Each row is a point on a landscape with many valleys, with its height.
From any point a ball takes the steepest step (drop divided by distance) to one of its 2 nearest points. It stops when none of these is lower. Distance is the straight distance between rows; heights are no part of it.
J_556 h=25.7: [102 162 130 113  83 156 120 126 134 179 198 141  94 176 132 111 113 132
 141  93 134 180 148 124 134 133 115 148  54 111]
J_444 h=81.0: [169 126 122 116 177 161 153 104 190 134 163  99 107 143 115 183 120 100
 105 125  73 158 111 166 107 146  88 140 150  86]
J_524 h=30.1: [114 170 111 130  50 149 110 160  95 129 164 119 144 134 140  84 140 152
 102 111 175 145 130 144 154 145 148 134  87 140]
J_605 h=82.3: [201 120 127  93 170 131 153  82 162 145 154  80 134 145 124 181 134 117
 135 143  95 148 101 200 134 138  80 114 131  81]
J_235 h=57.0: [155 103 161  94 116 106 127 113 114 169  94 122 192 114 120 126 126 163
 177 133 146 113 160 182 168  74 146 106 108 121]
J_802 h=52.2: [128 133 138 146  88  79 118 168  77  96  36 130 135  96 149  97 148 124
 121 170 175  90 110 179 143 109 149 130 119 147]
J_791 h=62.1: [117  98 116 112 143 114 155 124 142 137 107 170 125 146  76 140 111  94
 137 138  83  84 109 185 108 112 113  69  96 103]
J_544 h=84.4: [ 88 164 111 153 117 119 147 155 143 114 101 157  73 137 138 114 140  70
  98 147 138 141 119 146  98 130 151 157  68 103]
J_671 h=25.3: [150 109 126 105 184 139 143  80 158 101 152  78 153 118 128 183 134 129
 140 118  98 140  87 109 129 134 126 142 209 139]
J_214 h=49.8: [143 106 167 126  90 121 108 134 135 185 149 116 204  99 116 138 101 208
 177  93 113 123 169 126 180 107 142 114 152 122]
J_871 h=31.2: [ 99  84 134 118 151 113 161  84 144  88  98 122 161 101 134 173 109 148
 152 150 114 160 101 114 126 109 184 146 200 171]
J_228 h=44.5: [168 142 153 107 120 137 120 122 159 128 161  56 148 108 135 173 111 149
 126 136 126 158  87 186 146 159  90 164 176 122]
J_583 h=58.6: [136 103 118 131 144 119 130 151 132 151 102 171  96 147  91 125 115  96
 130 132  88  54 135 160 120 121  94  67  64 106]
J_233 h=36.0: [ 90 101 141 138 152 100 145  80  94  95 111 128 167 119 135 123 129 152
 190 120 141 129 116  62 121  75 166 116 178 183]
J_438 h=37.5: [ 94 185  96 124  76 141 115 136  92 100 174 123 121 145 129  86 158 115
  87 125 186 174 107 122 132 155 142 155  86 135]
J_187 h=79.0: [132 147 122 147  99 173 123 201 173 141 114 147  87 122 140 109  95 108
  77 111 104 120 177 138 118 132 150 154 105 114]
J_202 h=81.3: [ 98 153 137 155  71 147 140 194 156 160  94 170  99 119 124  97  91 124
  93 118 117 104 160 169 136 109 157 150  81 114]
J_289 h=85.1: [167 110 124 136 169  65 136 106 110  87  55 111 129 122 177 123 184  73
 136 198 167 118 101 138  91 109 128 131 133 104]
J_345 h=79.2: [158 142 149 116 118  69 118 117  91 111 131  86 122 133 136 157 164 141
 142 166 166 133  54 210 143 157  56 118 108 151]
J_629 h=49.6: [155 124 160 130 109 115 128 145 131 149  90 129 149 114 119 138 109 156
 145 137 125 103 141 184 151 100 130 122 124 128]
J_156 h=43.5: [180 103  99 122 149 168 113 173 139 133 138 123 133 113 103 128 126 146
  74  99  87  64 144 125 144 163  96  75 169 139]
J_534 h=76.5: [138 137 139 134 140 153 137 154 165 155 116 146  89 145 146 123 101  96
 114 105  91 128 181 111 118 116 129 152 108  99]
J_483 h=44.8: [117 101 163 110 129 112 150  82 135 152 154 127 196 122  90 168  83 190
 198 113 101 150 127 124 140  79 141 112 189 149]
J_753 h=87.0: [138 140  60 126 160 132 142 128 157 106 128 162  85 157 116 115 169  53
  67 158 138 140 111 138  96 149 122 113  58  81]
J_323 h=48.1: [170 123  79 116 137 168 116 187 151 118 127 131 115 115 114 105 133 108
  52 117 108  86 149 143 127 160 121  93 128 126]
J_920 h=43.6: [132 131 167 148  99 109 129 169 125 122  78 140 142  93 114 149  98 178
 132 138 125  99 139 167 141 114 145 130 162 156]
J_274 h=70.6: [ 76 145 111 146 123 107 128 136  68  97 125 175  85 163 111  74 163 106
 107 133 172 107 110 111 112 138 122  97  62 165]
J_404 h=84.0: [182 126 135 107 150 126 126  99 124 153 162  92 128 145 126 148 140 138
 139 130 121 126 112 168 152 137  79 111 104 117]
J_514 h=66.8: [132  83 149 125 122 137 105 131 100 179  98 159 189 107 128  98 108 168
 180 107 115  74 200  92 150  72 156  81 147 125]
J_72 h=41.8: [142 131 152 126  59 135 108 157 135 158 125 104 201  77 131 126  97 199
 146 125 145 124 161 160 188 127 162 143 154 132]
J_354 h=84.1: [158 139 149 145 192  95 115 121 115 102 128 102  90 152 136 167 157 114
 123 138 140 131  89 120  97 167  62 137 146 141]
J_842 h=23.6: [125 128 132 133  75 157 101 177 104 166 163 150 123 133 124  99 113 168
 127  85 107 103 168 107 148 153 114  86  95 144]
J_533 h=55.3: [139 145 119 140 126 121 126 163  97 104  82 125 131 100 145 100 156 123
  94 143 155  89 128 139 131 131 144 135 124 136]
J_221 h=81.5: [134 126 110 114 185  93 158  67 143  97 133 117 108 159 124 168 177  66
 133 176 158 196  69 132  72 134  98 146  96  64]
J_206 h=52.7: [102 128 194 134 101 112 141 114 154 160 120 128 153 107 136 161  59 177
 169 141 106 172 154 136 144 112 158 186 150 139]
J_158 h=38.4: [149 104 126 121 135 162 122 151 128 150 151 135 150 122 100 131 103 164
 130  89  78  73 143 109 142 142 101  75 167 137]
J_117 h=81.9: [178 142 153 132 154  92 105 113 102 122 155  91 111 152 141 157 155 148
 141 140 151 128  92 161 132 171  50 122 107 137]
J_895 h=38.0: [134 151 133 139 115 151  97 167 120 151 169 136  93 153 127 122 117 149
 107  86 124 117 150 110 133 162  89 123  96 148]
J_790 h=22.0: [149 127 121 111 172 148 133  96 173 114 181  74 156 127 149 163 116 128
 146 104 111 151 120  70 147 134 131 167 199 120]
J_119 h=63.1: [113 146  88 132 128 135 112 135 113 100 188 157  68 179  83 111 146 114
  82 125 147 143  99 114 125 175  78  98  61 150]
J_576 h=34.2: [116  99 146 141 142 111 151 117 159  82  60 132 115  86 135 179 110 145
 131 161 110 141 106 138 120 132 166 164 195 172]
J_555 h=40.3: [120  99 140 114 157 117 148  62 118 130 149 106 183 129 132 137 111 151
 197 115 111 129 131  87 134  72 151 110 185 152]
J_13 h=54.0: [159 154  76 107 127 162  75 154 132 126 193 167  79 185 102 105 119 103
  82 118 133 159 143  87 133 166  78  97  56 139]
J_971 h=66.2: [ 87 100  98 112 158 153 168  95 170 117 115 154  94 125  95 144 143  79
 106 129  99 133 107 131  83 110 164 124 143 102]
J_788 h=83.1: [ 98 147 148 163 107 106 147 169 148 125  55 161  87 111 141 119 109  98
 108 150 125 117 140 164 113 109 163 168  94 109]
J_880 h=69.0: [113 131  73  99 109 185 151 124 168 121 168 133 115 127  87 136 119 104
  70 123 100 149 105 178 116 136 138 117 113  99]
J_474 h=70.7: [117 123  64  98 106 175 142 130 131 117 153 141 150 114  89 100 138 112
  76 125 115 115 108 173 138 122 157  94 125 111]
J_808 h=78.4: [105 158 165 154 157 105 138 115 132 113 127 129  80 153 163 139 138  96
 146 127 142 176 128  87 101 133 118 196 120 123]
J_910 h=67.5: [109 112  92  99 137 166 173 100 181 112 138 119 124 102  89 158 134 100
  88 134  98 163  80 179 105 136 161 133 148  96]
J_507 h=64.3: [ 88  84 109 103 159 138 167 106 146 139 109 170 105 148  80 135 106  74
 140 128  71 103 119 144  92  95 142  77 112  95]
J_542 h=30.4: [ 73 127 109 126 143 150 143  88 146 126 195 129 149 144 133 119 121 123
 156  81 125 162 137  17 118 106 160 146 180 126]
J_48 h=67.9: [ 69 148 111 148  96 128 112 120  71 117 187 171  76 173  94  87 147 134
 120 113 158 133 115  94 114 156  92 104  67 174]
J_928 h=48.7: [124 127 162 157  97  86 115 175 110  94  29 137 128  78 147 138 111 152
 125 167 154 108 117 172 139 117 155 145 154 175]
J_411 h=83.5: [134 103  83 109 206 115 148  65 147  79  97 111 118 124 117 169 201  73
  99 162 146 159  91  92  70 136 138 135 151 102]
J_230 h=76.7: [140 142 162 130 102  65 102 126  82 103  93  95 122 121 170 143 162 133
 148 170 176 137  73 181 134 141  96 149 127 158]
J_518 h=44.2: [ 76 132 131 154  68 139  97 121  89 173 214 153 150 142 113 108 118 198
 176  70 112 133 141  73 146 165  89  78 117 158]
J_648 h=82.7: [155 107  91 110 208 117 150  82 154  99 127 114 118 144 115 157 177  67
 104 163 135 161  93 125  86 142 108 126 121  74]
J_322 h=83.2: [ 98 149 148 147  68 139 131 168 121 159  94 161 140 106 134  90 100 144
 129 127 141 121 185 143 148  97 179 149  99 117]
J_490 h=84.2: [149  96  94 109 173 108 145  90 130  71  69 112 137 102 147 128 189  79
 100 187 154 132  94 132 101 123 162 129 159 107]
J_387 h=33.1: [150 149 123 117  58 166 117 173 144 148 127 108 166  96 125 110 104 156
  90 126 134 123 142 180 171 134 155 150 133 116]
J_121 h=86.4: [192 115 152 152 173  71 125 141 136  97  60 100 105 120 182 143 164  88
 128 189 138 106 112 148 100 147  87 140 136 107]
J_61 h=62.5: [148  92 133  98 130 137 129 111 104 162  90 140 196 113 117 100 111 146
 170 131 124  83 172 146 154  66 158  78 140 110]
J_261 h=72.7: [157 102 152 137 151 122 124 125 104 145  61 114 157 110 176  89 111 129
 153 142 132  89 185  96 152  80 175 138 148 130]
J_841 h=37.9: [120 167 103 135  78 147 101 148  91 137 201 106 148 125 130  90 145 179
 116  94 167 131 121 111 162 166 116 113 112 153]
J_635 h=72.1: [ 93 159 140 157 125  83 111 141  49 103 100 141  97 152 146  86 169 116
 129 136 185  97 114 115 114 132 120 126  77 166]
J_450 h=70.4: [155  98 163 135 143 130 116 131 110 177  95 122 155 118 166 102 104 148
 175 110 115  84 206  75 157  85 145 120 144 129]
J_599 h=74.3: [117 157 161 156 112  55 102 141  72  96  80 112  95 151 173 118 166 107
 147 158 186 118  92 153 113 144  91 154  79 150]
J_17 h=28.1: [113  97 113 111 166 114 141  73 159  69 127  86 150  93 128 189 148 138
 147 135 130 151  63  94 133 141 152 143 226 172]
J_376 h=39.7: [175 149 121 116  96 168 117 163 161 124 153  72 152 103 139 138 116 146
  87 113 125 134 128 161 163 165 122 157 168 121]
J_745 h=74.5: [110 129 145 147 142 117 123 117  88 128  82 137 133 124 181  75 135 116
 158 140 160 110 177  59 130  83 171 158 123 141]
J_314 h=38.1: [135 115 153 156 130 135 127 163 160 109  79 119 124  78 122 160  89 167
 104 137 102 105 128 149 135 148 152 147 205 166]
J_673 h=85.9: [149 135 135 167 156  82 127 148 138  93  92 128  73 138 145 160 166  88
 109 163 136 123  93 149  79 165  78 151 114 113]
J_392 h=79.1: [159 116 129 117 178 148 142 122 173 167 142 129  91 157 132 159 113  87
 128 118  76 134 151 121 110 126  95 131 110  76]
J_566 h=36.4: [ 94 120 123 153  73 132  96 153  71 166 168 162 149 130  98  97 122 190
 155  88 115  98 150  99 148 147 104  60 122 157]
J_157 h=26.2: [104 134 107 129 142 170 134 107 193 118 176 106 140 120 129 145 102 127
 133  89 108 168 143  45 142 130 166 168 188 120]
J_90 h=45.2: [129  93 161 122 113 144 111 137 127 181 151 141 171 114 102 151  83 200
 175  83  79  92 162 111 151 123 105  83 165 135]
J_396 h=36.3: [125 132  93 126  74 167  98 186  97 135 131 157 138 124 121  62 132 143
  81 105 130  78 159 123 151 141 136  77 106 147]
J_488 h=75.7: [128 135 142 145 181 128 113 133  98 130 100 131 114 135 173  87 151 102
 135 115 151 109 179  34 117 114 139 152 125 138]
J_264 h=77.1: [118 149 157 144 180 101 117 109  99 107 111 124  99 156 166 122 154  98
 149 123 162 154 138  42  99 125 126 184 135 133]
J_171 h=40.7: [129 159  91  89 101 182 101 128 147 158 213 150  97 190 117 104 107 114
 113 105 128 187 147  95 143 144 105 117  66 115]
J_107 h=56.1: [101 121 151 128 121 126 157 104 147 150 110 141 142 117 132 130  90 126
 157 144 117 149 156 135 127  89 183 166 130 113]
J_965 h=48.5: [ 92 151 138 158 100 131 107 122 100 144 210 123 134 143 110 132 124 191
 170  67 120 145 117  81 134 156  90 109 157 169]
J_714 h=73.4: [147 110 155 121 156 144 122 120 129 180 122 126 122 142 153 110 117 116
 157 100 112  98 192  92 132 103 129 127 111 110]
J_850 h=58.8: [130 131 125 110 134 141 146  92 131 138 141 108 148 130 155 108 125  98
 136 137 138 156 145 114 137  92 165 165 125  94]
J_50 h=48.6: [ 96 120 188 121 111  95 147  99 146 156 141 161 180 110 105 170  68 204
 202 127 114 181 134 138 125  88 145 139 176 168]
J_24 h=85.8: [ 99 153  71 123 126 132 149 127 128  96 129 157  95 148 122 101 181  52
  77 162 168 157 107 143 103 128 147 136  57  90]
J_318 h=80.0: [111 142 141 125 170 109 148  74 152 118 139 119  90 151 140 165 147  73
 139 150 136 202  95 120  86 133 118 186 116  84]
J_912 h=43.4: [103 165 116 152  83 131 102 131  91 109 203  96 163 123 121 117 138 193
 138  86 156 135  97  91 145 163 116 117 157 169]
J_447 h=53.1: [148 116  98 142 150 135 127 177 151 113 107 166  77 127 102 127 124 101
  71 135  91  64 128 163 111 165  94  91  96 125]
J_167 h=47.9: [147 126 155  98 118 114 146  85 169 139 137  80 142 117 133 187 104 129
 154 166 115 185  83 198 134 126 121 174 164 114]
J_754 h=41.4: [ 91 132  87 127  84 159 113 155  72 118 129 163 151 117 120  50 142 133
  90 105 147  89 147  91 122 116 172  90 117 142]

For each start below, name the point where the ball stops.
J_206 -> J_790
J_753 -> J_534
J_24 -> J_534
J_404 -> J_556
J_354 -> J_556
J_880 -> J_158
J_314 -> J_790
J_583 -> J_158

Call two points neighbours if one is among the 2 nearest of the other. Go from one point of each pair to the other, from neighbour to neighbour, staying as low as possible. Name the highest point that can't be avoided.
J_842 and J_556 -> J_895
J_158 and J_920 -> J_605
J_387 and J_158 -> J_214
